Points, in no order, along strands that fork and pass close to each other.
Two points are linked if the straight distance between their rows is under 69.1. Some points are linked to none.
J_807: [ -2  -5 -24 -26 -16  -2  17 -13 -12 -11  23   0  -5  -2 -24  11  10 -14
  17   9   4  10  -8  -6  32  -9   2   6   6 -33 -15  -1  14 -18 -24  26
  19  29  27 -30  26 -16  20]
J_900: [  8   9  17  23  17   1  -4  -2   6   9  -9  -3  13  38   4 -18  -2  -7
 -19   9 -18   3 -11 -13  19  -3 -17  -1 -23  11  33  -8  18 -16  17 -13
   9  19 -28  21   8  16   5]
J_557: [-11  14  17  52 -27   6  -3 -10   5  14  -7   7   1  22   1  19  -6  -6
  -8   0 -10   1 -14  -2   3   0  -2   3   1   0  47 -12  19   2   9 -10
  -1 -17 -16  20   4  11 -17]
J_198: [-10   9  -6  14  25 -10  -8 -12  -8   4 -13   8  14  27 -15 -57   2   6
 -15  20   9 -15   6 -14  14 -20 -22  15  -5  -7 -18 -23  21 -26   3   5
  36  18  -5   4 -12  26  18]
J_641: [  0  15  -8  37   3  12 -15   5  20  17 -21   5  -1  43 -12 -20 -17  -7
 -25  14   8  35   0 -24  11 -13   9   2  -7 -20  34 -10  21  -2   3 -22
  11 -12 -39   2   6 -12 -13]
J_310: [  5   7  28  11 -19 -12 -10   8  -9 -12 -15   8  -2  -5   9  25  -4  27
   2  -5 -14 -34  -5   7 -18  13 -13  -9  -4  29  22  -7  -5  19   0  14
  -4 -27   9  17 -30   7 -21]
J_73: [ 16   5   3 -43  -6   0  -4   4   3  -1  19   2   3 -11  11  26  18   3
   5 -15 -16 -23  -5   7 -25  15 -13 -16 -18  15   4  -7 -38  24   3  24
 -12 -19   2  25  -8   2  -4]
J_696: [ 10   4 -20  18  12  -2  -5  -9   7  12 -24   9   4  35  -9 -44 -14   6
 -28  23   8  12  17 -34   7 -26 -15  -3  -4 -25  -6 -13  33 -24 -17   0
  29   4 -23 -13   6   9   7]
J_40: [ -1 -12  43  48  -2   1  -8   8  -4 -11 -38  -5  -4  10  14  13 -10  18
   1  -9  -7  -7   2  24 -14   1  15 -19  -6  22  32  12   7   6  15 -17
 -12 -28  -2   4 -22   4  -9]
J_317: [  3  10  -2 -29 -11  -3   4   4  19  22  36  -2 -14 -27  12  28   8 -12
   4 -11  -6  21  13   5 -28   4   5 -17   0 -23 -12  20 -34  12  -3 -10
 -48 -20  -9   6  32 -16 -12]
J_635: [  4  16 -16  25 -36   1  -8 -18  -8  30  10  27   1  22   2  24  -2 -11
 -12   7 -24  -9  -4 -17  -2  -3 -11  -2  11 -17  33 -24   7   2 -18  18
   5  -8 -19  30  24  39 -13]
J_245: [ -6   0   2  20   7  -4 -11 -18  -9   3  -9   8   7  17 -13 -35  -1   7
 -23  11  -4 -22  -5  -8  13  -7 -27   2  -6   2 -12 -28  21 -29   8  13
  30  12  -1  16  -2  37  18]
J_861: [ -8  -2 -29  -1 -17   0  13  -2   0  13  35   4  -7 -14  17  22  24 -39
  11  -7  -9  24  12 -16  16  -5  14 -18   7 -45  -4   5   3   6 -30   5
 -24  12   8  -6  55 -10  -8]
J_55: [ 35  -4   4 -51   2  20   9   4  -9 -12  14 -34  16 -18  32  -3  23 -13
   4 -15 -10  -9 -15  10  18  14 -20 -14  -3 -16  -2 -13  -8   7  20  18
  29  45   7   7   5  -2  20]
J_16: [-21   9   8  51 -10  22  -9  18  28  12 -22  -5   2  26  -3   1  -4  -5
  -1 -14  19  47  -7 -11  18 -15  23  -8   3   4  42   8  14  25  10 -32
   7 -16 -20 -10  -4 -30 -18]
J_787: [ 25   1 -19 -21  16  22  28  12   1   1  11 -26  15  -5  25 -20  12 -21
  -1   9 -11  25  16 -19  26  -4   7   4   5 -16  12  14  10   7  -7   1
  14  28 -20  -8  22 -24  -3]
J_12: [ -4  -4 -30 -18  -9   5  20  -8 -13  -6  11   4  -3  14 -27  -5   0  -5
  13  18   0  19   2 -15  26 -15   3  11   1 -36 -25  -6  21 -19 -24  18
  29  30  20 -39  10 -17  16]
J_451: [-16  -5 -24  15  -5  -1   1 -14 -13 -11   3  24 -13  -2 -29   0  -5  13
   7  18   9  -6   3  -2   9   5   1   9  11  -6 -23  -9  14 -16 -11  23
  15  -8  17  -6  15  12  17]
J_185: [-14  -5  16 -11   7 -17   5  -8   3  -4  -8  -5 -18 -38 -15  28 -19  16
  -5   3  14  -3   3  20 -32  -2   6   7  -1   7 -22   7 -27   8   9 -15
 -20 -25   3  -6 -32  -8  -8]
J_767: [-23 -11 -38   4  11  -4  10  -9  -8   1   1  27 -16 -11 -47  -2 -14  10
  25  12  27  17  16  -3   4  -8  17  16  14 -10 -42  17   6 -22 -23   2
   3   3  16 -25  11 -12  15]
J_613: [ -1  -9  -4   5  39  -9 -20  17  18 -13 -17 -33  27   5   9 -61  -2   4
 -14   9   7   4  10  -6  -1  -6  21  38  -9  28 -10   2  13 -16  19  -9
  20   7 -24 -20 -21   7   4]
J_748: [ 26   7  -9 -30 -22   9  -5   9   7  13  35   8  -5  -7  38  18  38 -27
  18 -18 -27  -7   2  -2   7  19 -14 -26   2 -16  13   3 -11  27  -2  21
 -16  -7   5  22  29  12 -12]
J_562: [ -9  24 -13  27 -38  -7   1  -2  -7  16  18  25  -5  16   0  21   2   0
   1  -2 -19 -15 -10 -18 -15   6 -11   5   6   5  28 -12   1  15 -21  19
  -6 -24  -8  27  19  20 -25]
J_500: [ -1   3  18  25  18  -7  -8  -1   9   4 -17  -7  15  34  -2 -36  -4   5
 -23  10 -12  -4  -8 -15  13  -6 -17   6 -29  14  21 -12  21 -26  18  -4
  14  13 -25  14  -3  19   6]
J_981: [ -7 -13  26  70 -12  -2   4  -4  -6  -8 -33  -3  -6  26   1 -18 -23  14
 -17  -3  18 -14  -1  13 -15  -1  -9  -2  -9  14  29  -9  28 -14  13  -2
   6 -21  -2   8 -22  16 -13]
J_25: [ -6   6 -27 -13 -12   5  27  -1  -6  10  29 -14   2  -6  10  10  19 -30
  10   3  -4  25   7 -26  23 -12  10 -10   6 -48   4   6   7   1 -32   6
  -4  29   1 -20  49 -25  -3]
J_76: [  4  -5 -20 -44  45   2  -2  10  -9 -23   6  -7  14  -1   3 -45   0  -3
  14  -3  10   1  13  17  12 -10  12  16  26   6 -38  14  -7 -24   5  -6
  21  37  12 -27 -24  -9  16]
J_829: [-13  -9 -38 -10  25   2  10   1  -6   0  -1  16  -7  -1 -29 -26  -6   5
  17  17  27  25  20  -4  18 -11  24  20  12  -5 -45  27  13 -21 -16   4
  13  15   9 -31  -4 -16  11]
J_483: [  4  16  10  17  -8  11   4  -1  10  21  10   5  11  18   3  11  15 -30
  -6  -1 -20  11  -6 -10  22  10  -3  -5  -4 -11  30  -3  16  10   3 -16
  -2   2 -21  27  35  17   0]
J_482: [ 26   6   8 -22  -9  12   0   6   2   9  24 -10   7 -12  31  10  27 -24
  10 -11 -19  -6  -1  -1  14  18  -4 -21   0 -14  17  11  -6  23   2   8
  -7   6  -8  23  32  16   6]
J_467: [ -2   1  35  13   6   7   4   2  12   5 -27 -14  -2  -5   8  22  -5  -2
   2 -17  13  19   1  22 -26 -10  27 -21 -14   6  27  25 -12  20   7 -38
 -32 -16 -14 -12 -18 -23 -11]
J_722: [ -9   4   8  25 -27 -13   1  -1   2  -2  -7   9 -18 -21   5  26 -10  25
  10  -7   2 -12   6  -8 -32   3   2   8  12  10  12   5  -4  15 -19  10
 -18 -34   8  14 -13 -14 -27]
J_915: [  0  18  -3  10 -31  -5  -8   8   6  11  22  19  -5  -2  12  26  12  -5
   9  -7 -24 -14  -3  -9  -6  16  -8  -4  11   4  23  -4  -7  25 -13  12
 -23 -25  -3  24  27  10 -25]
J_241: [ 21  10  -4 -18   2   4  24  -5  -4  -3  15 -18  14  14  26 -14  11 -24
 -13   2 -23   1 -13 -21  33  -1 -35  -5  -9 -17  16 -14  21  -5   8   5
  27  52 -12  13   8   5  10]
J_195: [ 30  -5 -14 -64  -9  16  10  -1  -6  -5  20 -26   9 -18  18   6  16 -11
   7 -20   1  -5 -18  16  20  12 -12   2   7 -22  -8  -5 -11   4  11  26
  16  42  22 -11  15 -17  23]
J_401: [-12   0  21  76 -29  14   2  -4   0  13 -19  15  -8  36   3  15 -18  -4
  -8  -6   7   7  -6   8  -6 -10   3  -5   7  -4  48  -7  26   5   8 -20
  -1 -26  -7  17  -8   8 -13]
J_24: [ 22 -10 -19 -16  30  17  21  12   5  -6   4 -27  13 -13  18 -27   2 -11
  -9  12  -4  25  17 -11  18  -7   8  14   5  -2  -5  18  12  -5  -9   3
  22  22 -22 -16   8 -24   0]
J_682: [  5  -2  -5 -43   0  -2  15   4  14  22  38  -7 -19 -34   8  23   5 -17
   8  -8  -2  24   7  13 -30  -2  -4 -21   0 -27 -25  20 -41   6 -11  -7
 -39 -12  -5  -5  34 -17   4]
J_774: [ 12 -19 -25 -52   2 -11 -15  -6 -15 -15  16  30  -8 -13 -12  15   5  -8
  20 -14 -10 -19  -5  14   6   2  -8   3  17   5 -19   9 -24   2  -6  27
   3  -5  43   3 -15  -3  23]
J_181: [-14   2 -19  10 -12  -5   3  -1   8  15  26  11 -11 -21   6  23  12 -20
  10  -5  -7  26  18 -11  -1   6  18 -10   7 -29  -4  11  -6   4 -27  -2
 -40  -5  -4   3  54 -12 -12]
J_751: [  4  -5   4 -13  34   5   4  14  -3 -13  -4 -17  15  -5   4 -39  -2   3
  -5   9  -2  -3   8  -6  15   4   1   5  -1  16 -25  -2   1 -12   0   0
  17  27  -3  -6  -5   7  11]
J_701: [-11   1  31  41 -21  17  -8  12  17  16 -18  -2   7   4  19  34  11  -6
  11 -24  -1  25  -6  11   5  -5  21 -12   6   5  38   7  10  29  12 -42
 -18 -24   2   3   2  -8  -8]
J_871: [ -7  10  30  13 -16  10  -8   6  18   9  -6  -6   6  -5  15  34  12  -7
  10 -18  -1  12  -1  20 -13   2  23 -11  -4  -2  33  19  -6  23  11 -34
 -35 -24  -6   3   1 -14 -13]
J_186: [  2  -4  20 -11  21   7   2   7  11   0 -25 -23  10 -10  -1  -9 -13  14
 -13   0  11  13   3   7 -18   0  24   6 -20  20  -7  10 -12   4   7 -21
 -16   4 -19 -23 -25 -13 -10]
J_230: [ -2  -3 -30  -7 -21 -13  -1  -3  -7  -2  20  25 -13 -13 -16  23   4  10
  19  -5 -14 -13  -4 -13  -8   4 -13  -4  15   7  -4   1 -12   1 -34  37
  -3 -22  19   9  20  -1   2]
J_406: [ -1 -11  39  52  -9   5 -11  15  -2   0 -32  -5   4  28  24  20   1   5
   4 -15 -10   0 -10  20   2  -5   9 -26  -1  24  47   5  13  12  31 -35
  -5 -20  -2   4 -19   6  -2]
J_922: [ 26   9  33  -7 -11  18 -18  10  10  12  10  -8  21  20  24  22  22 -13
   5  -8 -30 -10 -14  12   9  16  -9  -8 -16  14  44   3  -7  22  42 -20
  -1  -1 -13  23  12  29   7]
J_688: [  6  14  21  26 -29  -2 -10   0   3   9   6  10   9  20  12  19   7  -4
  -6  -1 -26 -21 -15   1  10  11 -17   0   0  22  43   0  10  11  12  -5
  -3 -14  -8  24   2  20 -17]
J_734: [ 12  -1 -11 -47  -4  -6  -4   6   0   6  14  12   5 -10   1  25  25   4
   9 -24 -15 -25 -12   4 -22  14 -20 -19 -17  20  -9 -13 -43  22  -8  29
  -9 -17  21  37 -12  -1   3]
J_369: [-13  -8  28  -4   6 -13 -14   3 -12 -24 -11   3  -9 -15   2  11  -8  24
  -5  -3   1 -34   7  22 -22   1   8   2 -11  28 -12 -10 -19  13  23   3
  -5 -20  14   2 -52  10 -14]
J_379: [-15  -5  30  58 -17  16 -11  13  13  12 -28  -1   9  22  21  25   8  -4
   8 -24  -1  22 -12  16   9  -6  12 -22  12  15  45   6  13  25  19 -39
  -6 -23  -3   4  -7  -2  -2]
J_764: [ -3 -10 -16 -41  18  -6  16   3  -2  16  10   1  -8 -36 -20   6 -17  -9
  16   4  17  30   8   6  -9 -11   6   4  17 -10 -46  27 -29  -3 -20 -10
 -16   4  10 -29  10 -26  25]
J_212: [ -2   8 -10  33 -27  -2   1 -17  -9   6  -1  18  -8  17 -14   4 -12  18
 -17  17  -6 -27  -7  -9  -6   5 -18  10   5   2   8 -25  14 -14  -6  26
  16 -19  -6  16   2  28  -4]
J_368: [ -5  -2  17  -2 -13 -14 -17   6  -8 -21 -11   6  -3 -12   3  11  -9  28
  -2   1  -5 -39  -2   2 -13  16  -8   6  -1  31  -8 -17  -8   6   8  17
   2 -22  15  14 -33  11 -14]
J_351: [ -8 -10 -25 -32   1 -15 -21  -2 -11 -13   6  28 -13 -15 -20  18  -9  20
  14  -6  -6 -24  -4  10 -10   8  -3  11  18  18 -28   6 -27  -1  -6  18
  -1 -20  34  10 -21   0   6]
J_204: [  6 -16 -36 -28 -29 -12   7  -4  -7  -5  38  14 -15 -16  -3  23  20 -23
  24  -9 -16  -9 -11  -4  17  -9  -9  -9  13 -19   0   1  -2  -4 -35  43
  -1   3  33 -15  31 -11   6]
J_909: [ -5  -5   1 -42  27   0 -13   0 -10 -26  10  -7   5 -16  -1   1  -4   1
  -6  -4   4 -19  -6  26  -9  13   9  -1  -3  18 -33  -9 -30  -7  28   5
   1  11   7   4 -21  15  18]
J_928: [ -2   4  21  30 -24  -8  -2   1  -2  -3 -10   4 -10  -9  10  22  -8  20
   7  -2  -6 -14   0   1 -17   5   2   2   6  10  22   5   3  13  -3   0
 -14 -34   0  10 -10  -4 -22]
J_936: [ 15 -18 -16 -51   5  -4  -9  -5 -17 -21  16  14 -10 -14  -6   4   0 -15
  17  -9  -1 -17  -8  22  22   5   0   2  18  -6 -22  14  -7  -5   6  24
  10  10  45  -1 -12  -2  26]
J_384: [-10   1 -13 -35  46  -5  -9   4 -10 -17  -5  -2  14  -3  -3 -41  -6  11
  12   4  18 -10  10  17  -1  -2  21  13  17  18 -46  16 -18 -28  12 -10
   6  26   2 -20 -29   3  16]
J_362: [-10   1   3  57  -7   8  -1  -5   5   0 -34   1  -8  39 -20 -28 -23  12
 -25   9  41  10   5 -11 -14  -4  -1   3  -6 -10  22 -12  31 -10  -8 -13
   1 -17 -15 -10 -10  -7 -22]
J_109: [  3  -5 -11 -44  23   6   9   3 -11 -21  10  -4   7  -4   0 -27  -2  -6
  15  -3   7   0   2  10  27  -2   4  12  22   0 -34   9  -2 -16   2   3
  19  43  26 -21 -12 -13  19]
J_798: [-14  -8   7  62   0   5   3  -1   2 -12 -38  -5 -12  21 -17 -32 -20  15
 -13   3  45  12  13  -2 -17  -3   4   3 -10   2  18   0  27  -5 -14 -14
   0 -20  -9 -14 -16 -13 -24]
J_380: [-20  -3  14 -30  27 -13  -6  -3 -14 -30   5 -12   5 -14  -7  -6  -5   6
 -12  -7   6 -23  -5  26 -30  10  22   6 -16  28 -25 -15 -34   1  45 -10
 -12  10   4  -5 -41  17   1]
J_30: [ -7  18   2  42 -40   8 -10 -15   8  33   4  23   1  36   2  26  -5  -9
 -18  -5 -22   1  -8  -7   2  -4  -7  12   4 -12  51 -22  14   6   0  -3
   2 -14 -17  28  16  30 -14]
J_425: [  6   3 -12 -15  13   0  14  -6  -6  -9   6  -6  10  21   1 -34   8  -6
 -12  13 -10   3  -9 -17  32 -21 -31   8  -4 -16 -17 -21  25 -23   4  10
  44  41  13  -7  -8   6  20]
J_599: [ -6   1 -10 -35  28  -2  15  12   7  10  -2  -9  -2 -32 -17  -2 -20  -2
  -1   9  21  28   6  10 -24  -5  10  12   3   4 -43  17 -36   3 -10 -20
 -18   1 -18 -29 -10 -26  17]
J_591: [-13  -6  -8 -35   8 -20 -11  -7  -1  -7   7   6 -14 -28 -18  28 -10  14
  -2  -1   4 -17  -5  17 -22  -1   2   6   8  15 -32   5 -42   6  11   0
  -8 -25  18   3 -28  -6   1]
J_987: [ 10   3 -11  -8   9   2  19  -7  -7  -2   6 -12   7  19   4 -25   3 -11
 -19  17 -19  10  -8 -24  35 -20 -26   3  -3 -22  -2 -19  24 -16  -6  10
  38  42  -7  -1   1   2  15]
J_605: [  1  -7 -37  -2 -31 -11   1  -3 -13  -1  36  28 -16  -8  -7  23  14 -15
  27  -2 -19  -9  -6 -13   1  -7 -14 -17  15 -10   6  -8  -2  -1 -43  46
   0  -9  20   1  29   0   0]
J_304: [ 37  -4  31 -28  11  13 -10  15  -5  -9  10 -26  28  -3  19  -4  10  -5
 -10  -5 -26 -14  -6  14  -2  27  -9 -18 -29  16  14 -15 -13   8  37   6
  16  24 -11  17  -2  35  19]
J_23: [ -8   2 -15  -4  24  -5   2  -4  -9 -13  -2   4  11  23  -8 -53   9  -6
  -3  18   5   1   3 -12  26 -28 -11  17   3  -9 -27 -11  23 -24   2   8
  43  29  11 -12 -14  13  19]
J_97: [-13  10   6  50  -4  15  -9  10  18  11 -24  -4  -2  35 -14 -11 -14  -5
  -9  -2  19  36  -5 -12  11 -10  20  -5  -1  -2  39   1  20  12   3 -28
   4 -14 -26  -5  -3 -25 -24]
J_100: [-16   0   0 -25  33  -4  -6   3   1 -12 -12  -2  -1 -10  -9 -22 -13  17
   0   4  21  -2   6  16 -15   0  23  16   4  14 -44   8 -21 -15   8 -21
  -8  11  -3 -21 -31  -5   7]
J_516: [-16  10   0  15 -15  -4  -1   0  21  19   6   5  -5 -16   3  24   4  -8
  10  -8   1  25   6  -9 -12   8  25   1   9 -13  10  14  -5  12 -17 -21
 -47 -20  -8   4  36 -19 -25]
J_494: [  9  11   9 -26 -12   5  -1   1  23  14  29   0  -7 -15  19  32  18 -10
   5 -17 -12   5   6  13 -26   8   2 -11 -11  -9   5  17 -35  24   9  -6
 -41 -22 -10  14  13  -8 -22]
J_977: [-18  -7 -28   7  10   0   2 -13 -16 -12   3  28 -11   3 -41 -13  -6  11
  12  16  19  -2   9   4  12   0   8  14  15  -8 -38  -1  15 -25  -8  16
  13   3  28 -13   6  10  18]
J_661: [-15   1  18  58  -7  -7  -3 -10  -4  -4 -24  -3   1  18 -10 -24 -14  26
 -20  10  20 -24  -5   2 -11  -1 -16  18 -13   7   9 -25  29 -20  10   0
   7 -13   1   2 -17  21 -10]
J_303: [ -3  -5 -21  16   6   2   3  -9 -10   4 -17  12  -1  21 -23 -31 -10  10
 -11  28  16   7  12 -18   7 -15 -12  -1   7 -26 -24 -20  25 -24 -21  10
  29   5  -3 -20  11  11  14]
J_862: [-16   1   0 -29  32  -6   5   4   4  -1  -9  -6  -1 -23 -15  -1 -20  12
  -6  10  26   8   0  11 -19   2  19  12   5  11 -44  11 -27  -3   4 -22
 -17   5  -4 -20 -23 -15   5]
J_692: [-17   2  21  44   7 -16 -11  -5   5   0 -24 -12  16  26 -10 -42  -3  17
 -22  10   8 -20 -10  -4   2  -1 -19  20 -26  15   8 -23  23 -22  19  -6
  13   7  -8   5 -14  25  -2]
J_730: [ -2   1  -6  23  -8   0  -7 -23 -12   7  -8  19  -3  22 -16 -14 -11  12
 -26  20  -5 -24  -2  -6   5  -4 -25  -2   5 -10  -4 -27  20 -29  -2  22
  29   1  -1  13   6  37  15]
J_680: [-18  -5  34  -1  20 -11  -7  -3  -5 -23 -20 -11   2 -15  -2  -2  -8  15
 -13  -7  11 -20   1  22 -24   2  23   4 -19  23 -20  -8 -13   7  32 -18
 -17   1   7 -15 -49  10  -6]
J_463: [-10   3   9 -10  -5 -18   4  -7  13  10   3  -9 -21 -40  -5  34 -13   8
  -2   2   7   7   4   8 -35  -4   2   2  -1  -4 -12  18 -26   4  -8 -13
 -31 -29  -3  -5  -6 -24 -11]
J_42: [ 15   4 -17  20   8   6  -8  -8   9  17 -21   9  -1  34  -7 -32 -15  -6
 -27  26  -2  24  12 -33  11 -18  -6  -5  -8 -28  16  -9  28 -14 -10  -7
  22   1 -37   1  14   1  -1]
J_447: [ -2  -9  34   8  16   1   4   4   6  -5 -33 -20  -1  -8  -1   7 -13  11
  -8  -6  14  12   0  16 -27  -2  23 -10 -23  16   4  19  -6   9   7 -28
 -26  -3 -15 -20 -32 -22 -12]
J_377: [ 10   6  36   7  -1   1  -9   6   8  -9 -14 -22  10  -1  12  16   0  12
  -6   2 -11 -16  -8  11  -4  19   7 -11 -20  18  22   0   1   6  22 -14
 -11  -5  -8   3  -9   5  -5]
J_875: [ 22  -6 -15 -63   0  14  21   1  -8  -3  24 -23   6 -19   5   3   5  -9
  12 -18   6   5  -7  10  21   2  -9   7  11 -22 -21   4 -12   3   1  15
   8  46  18 -24  13 -27  23]
J_399: [ 33  -7  16 -39   2  12  -3   5  -8 -11  11 -21  15 -18  24  -2  17 -11
  -3  -5 -15 -16  -4  10  11  19 -14 -19  -8   3  -2 -13  -8   9  18  18
  18  23   2  17   2  17  19]
J_421: [ 22  12  13  -5  -8  14   3   3   5  17  18  -9  11   6  24   5  22 -37
   6  -2 -24   4  -4  -7  25  12 -12 -13  -4 -10  31   3  12  19  12 -12
   0  13 -13  30  32  18   6]
J_762: [-20 -14  16   3  10 -21  -4  -3  -2  -9 -20   5 -27 -31 -11  17 -22  23
   0   2  21 -10  12  19 -33  -6  11  15   7  11 -29   6 -19   0   8 -15
 -17 -25  12  -9 -44 -11  -8]
J_966: [-17   6  -5  21 -29 -17   3  -3  -7   2   1  17 -22 -21 -11  30 -14  34
  18 -11   7 -17   3 -17 -40   0 -10  10  17  16   2  -1  -8  12 -28  15
 -14 -30  26  19  -5 -15 -25]
J_771: [-24 -12   4  16   5 -16   0  -8   2  -2 -28   6 -26 -32 -17   2 -24  29
   7   2  40  -3  13   8 -24   2  10  21  13   4 -36   9  -3 -12  -3 -20
 -19 -16  11 -14 -29 -17 -12]
J_642: [-10   4  10   5  -7 -11   4  -9  15  12  -6  -7 -10 -32  -1  25 -11  11
   4   2  12  13   2   1 -21   4  18  -2   2  -5   1  17  -9   5 -15 -17
 -39 -22  -8  -3   9 -29 -17]
J_643: [ 16  12  28  21 -28   0 -20   4   4   7  -2   0  11  23  20  24  12  -2
  -1  -7 -25 -21 -20  11   9   9 -14  -4  -7  26  48  -3   4  16  32 -15
  -3 -13  -9  21  -5  24 -11]
J_582: [-14  -5 -23  -7  35   1   5   2  -3  -4 -10   6  -1  -3 -15 -34  -6   6
   5  16  23  15  15  -8  12  -7  20  15   6  11 -46  19   5 -14 -13   0
   8  10  -2 -22  -5 -10   7]
J_333: [  2  -9 -10 -38   7 -10  17   1   8  18  25  -4 -13 -41  -6  14  -2 -12
  14  -3   6  24   9   5 -24  -9   0 -16  10 -21 -34  26 -37  -1 -21  -9
 -30  -5   1 -19  27 -20  17]
J_624: [-14   2 -25   8 -30 -15  -1   0  -8   1  14  25 -14  -8 -20  25  -9  27
  23  -8  -6 -17  -8 -21 -28   1 -14   4  19  15   0  -9 -12   3 -37  29
  -7 -25  24  21  16  -5 -12]
J_150: [-18 -15  10  58   9  -5   5  -3   4 -14 -41  -5 -15   2 -12 -27 -19  24
  -6   0  52   8  15   1 -20   2  14   8  -6  12  -6   5  21  -1 -11  -8
  -6 -18  -2 -13 -26 -17 -23]
J_247: [-23 -10  -2  31   6 -11   6  -6   2  -8 -35   4 -20 -17 -15 -11 -22  29
   3   3  47   6  14   0 -18  -1  13  19   4   9 -32   6   9  -7  -7 -15
 -14 -10   4 -19 -22 -20 -14]
J_132: [  6  -8 -21 -13  36  11  13   8  -1  -7  -1 -14   9  -6   6 -37   1   0
  -4  16   5  20  14 -12  19 -10  11  17   7   6 -25  10  11 -11  -7   7
  26  22  -8 -18  -5 -13   6]
J_315: [  8  10 -24 -13   3   7  28   2  -4   7  19 -18   7  -5  16  -3  18 -25
   9   4  -4  27   9 -25  24  -8   4  -4   5 -34   7   9  10  11 -23   0
   4  29  -9 -10  36 -22  -6]
J_261: [  5  -9 -34 -33 -29  -6  17  -7  -7  -6  41  -1 -14 -12  -2  24  19 -25
  22  -5  -7  -3 -13  -6  27  -5  -5  -5   4 -30  -1   2   7  -7 -24  38
   6  19  31 -24  38 -16  16]
J_311: [ 12  13  -8  -8 -26   5  -6  11  13  17  32  24   0   4  26  20  28 -19
  14 -17 -32  -7   4 -10   1  18 -11 -18   7   1  17  -1 -12  33 -14  15
 -25 -15  -2  26  34  13 -19]
J_232: [ 14  12   5 -33  -9   3  -6   0  11   7  22   0  -2 -17  14  31  20   3
   2 -13 -16 -14   1   6 -20   9  -4 -18 -14   4   9   9 -34  25   3  10
 -27 -26  -6  21   8   1 -13]
J_277: [  7 -14 -11 -39   4   2   4  -3 -16 -23  13   3  -2 -12  -1  -4   6 -12
  13  -1   1  -6 -12   6  32   5   0   3  18  -7 -26   4   5 -10  -3  16
  16  27  37 -10  -1  -1  27]
J_990: [ 38   8  31 -17  -5  15 -15   7   0  -1  12 -14  25  14  23  14  19  -4
   0  -5 -28 -14 -14  12  -1  24 -10 -16 -28  15  37  -3 -12  19  42  -7
   5   8 -16  24   7  28  10]
J_975: [  4   1 -29  -2   6   3  15  -7 -12  -3  -6  14  -1  18 -23 -24  -1   0
  -2  27  10  17   9 -21  18 -18  -6  -2   3 -35 -21 -11  25 -22 -26  12
  35  19   4 -30   6  -4  12]
J_462: [ 31  15   8 -14  -6  16  13   3  -2  11  20 -15  14  10  29  -3  19 -36
   0  -6 -24   6  -7 -12  32   6 -29 -11  -5 -22  31  -2  15  13  14  -7
  14  41 -16  26  29  14   8]
J_888: [ -1  -3   8   1  34   0  -7  15  12  -8 -19 -28  21   9   3 -47  -1  12
 -13  11   4   3   9  -8   5   3  12  20 -11  27 -13   3   6  -7   7  -2
  14   9 -16 -13 -14   4  -1]
J_685: [ -5 -16  44  58   1  -8  -7  12  -4 -10 -43 -13   0  15   5 -21 -10  19
  -3  -5   9  -8  -1  15 -10  -1   3  -5 -17  25  21  -1  24  -8  16 -15
  -6 -13   0  -5 -24   9  -9]
J_965: [ -4  -9 -28  -2 -17  -7  -8  -9 -20 -11  13  31 -12  -5 -26   9  -2   6
  11   7  -4 -16  -6  -2   5   1  -8   7  15  10 -14 -10  -3  -7 -21  40
  11 -16  26   8   8   8  14]
J_567: [  4 -16 -11 -53  31   1 -10  -3 -19 -28  16   0   7 -11   3  -6   5 -13
   1 -12   2 -22  -4  38  -5  12  11  -8   1  15 -29  -7 -36  -8  32  10
   5  17  19   9 -26  10  27]
J_683: [  4  16  12  23   0  13  -6  -6  11  26  -3  10  13  39  -2   5   5 -24
 -21  -3 -26  14  -8 -17  28  -8 -12  -3 -16  -6  45  -7  22   2  11 -24
   9  12 -32  27  21  16  10]
J_840: [ -1   1  23   1  22   2  -8  12  11  -9 -28 -30  18   2   3 -27 -11  17
 -15   6   7   2   2   0  -6   9  17  10 -21  28  -5   1   0  -3   9 -14
  -2   8 -12 -18 -21  -2 -10]

A fork is a point with three links. Follow the links from the first point to the second and name the forks in between, in order.
J_303, J_722 -> J_230
J_748, J_990 -> J_557
J_362, J_516 -> J_185
J_482, J_683 -> J_421

A fork is a point with three links, a tip a point with one. Leave the first point through the second and follow the links. Name the first fork or tip that comes.
J_692, J_500 -> J_421
J_369, J_368 -> J_230
J_516, J_181 -> J_132
J_875, J_195 -> J_557
J_871, J_467 -> J_888
J_198, J_245 -> J_212
J_643, J_922 -> J_875

Follow the links from the first point to the second, and from the first to the third. Name the last point that the two ways share.
J_247, J_181, J_277 -> J_185
J_975, J_977, J_928 -> J_230
J_787, J_613, J_230 -> J_132

Name the points in between on the shortest way along the links from the first point to the second, in order.
J_829, J_701 -> J_582, J_132, J_751, J_888, J_840, J_186, J_447, J_467, J_871
J_181, J_774 -> J_516, J_642, J_463, J_185, J_591, J_351
J_277, J_771 -> J_936, J_774, J_351, J_591, J_185, J_762
J_965, J_807 -> J_230, J_605, J_204, J_261
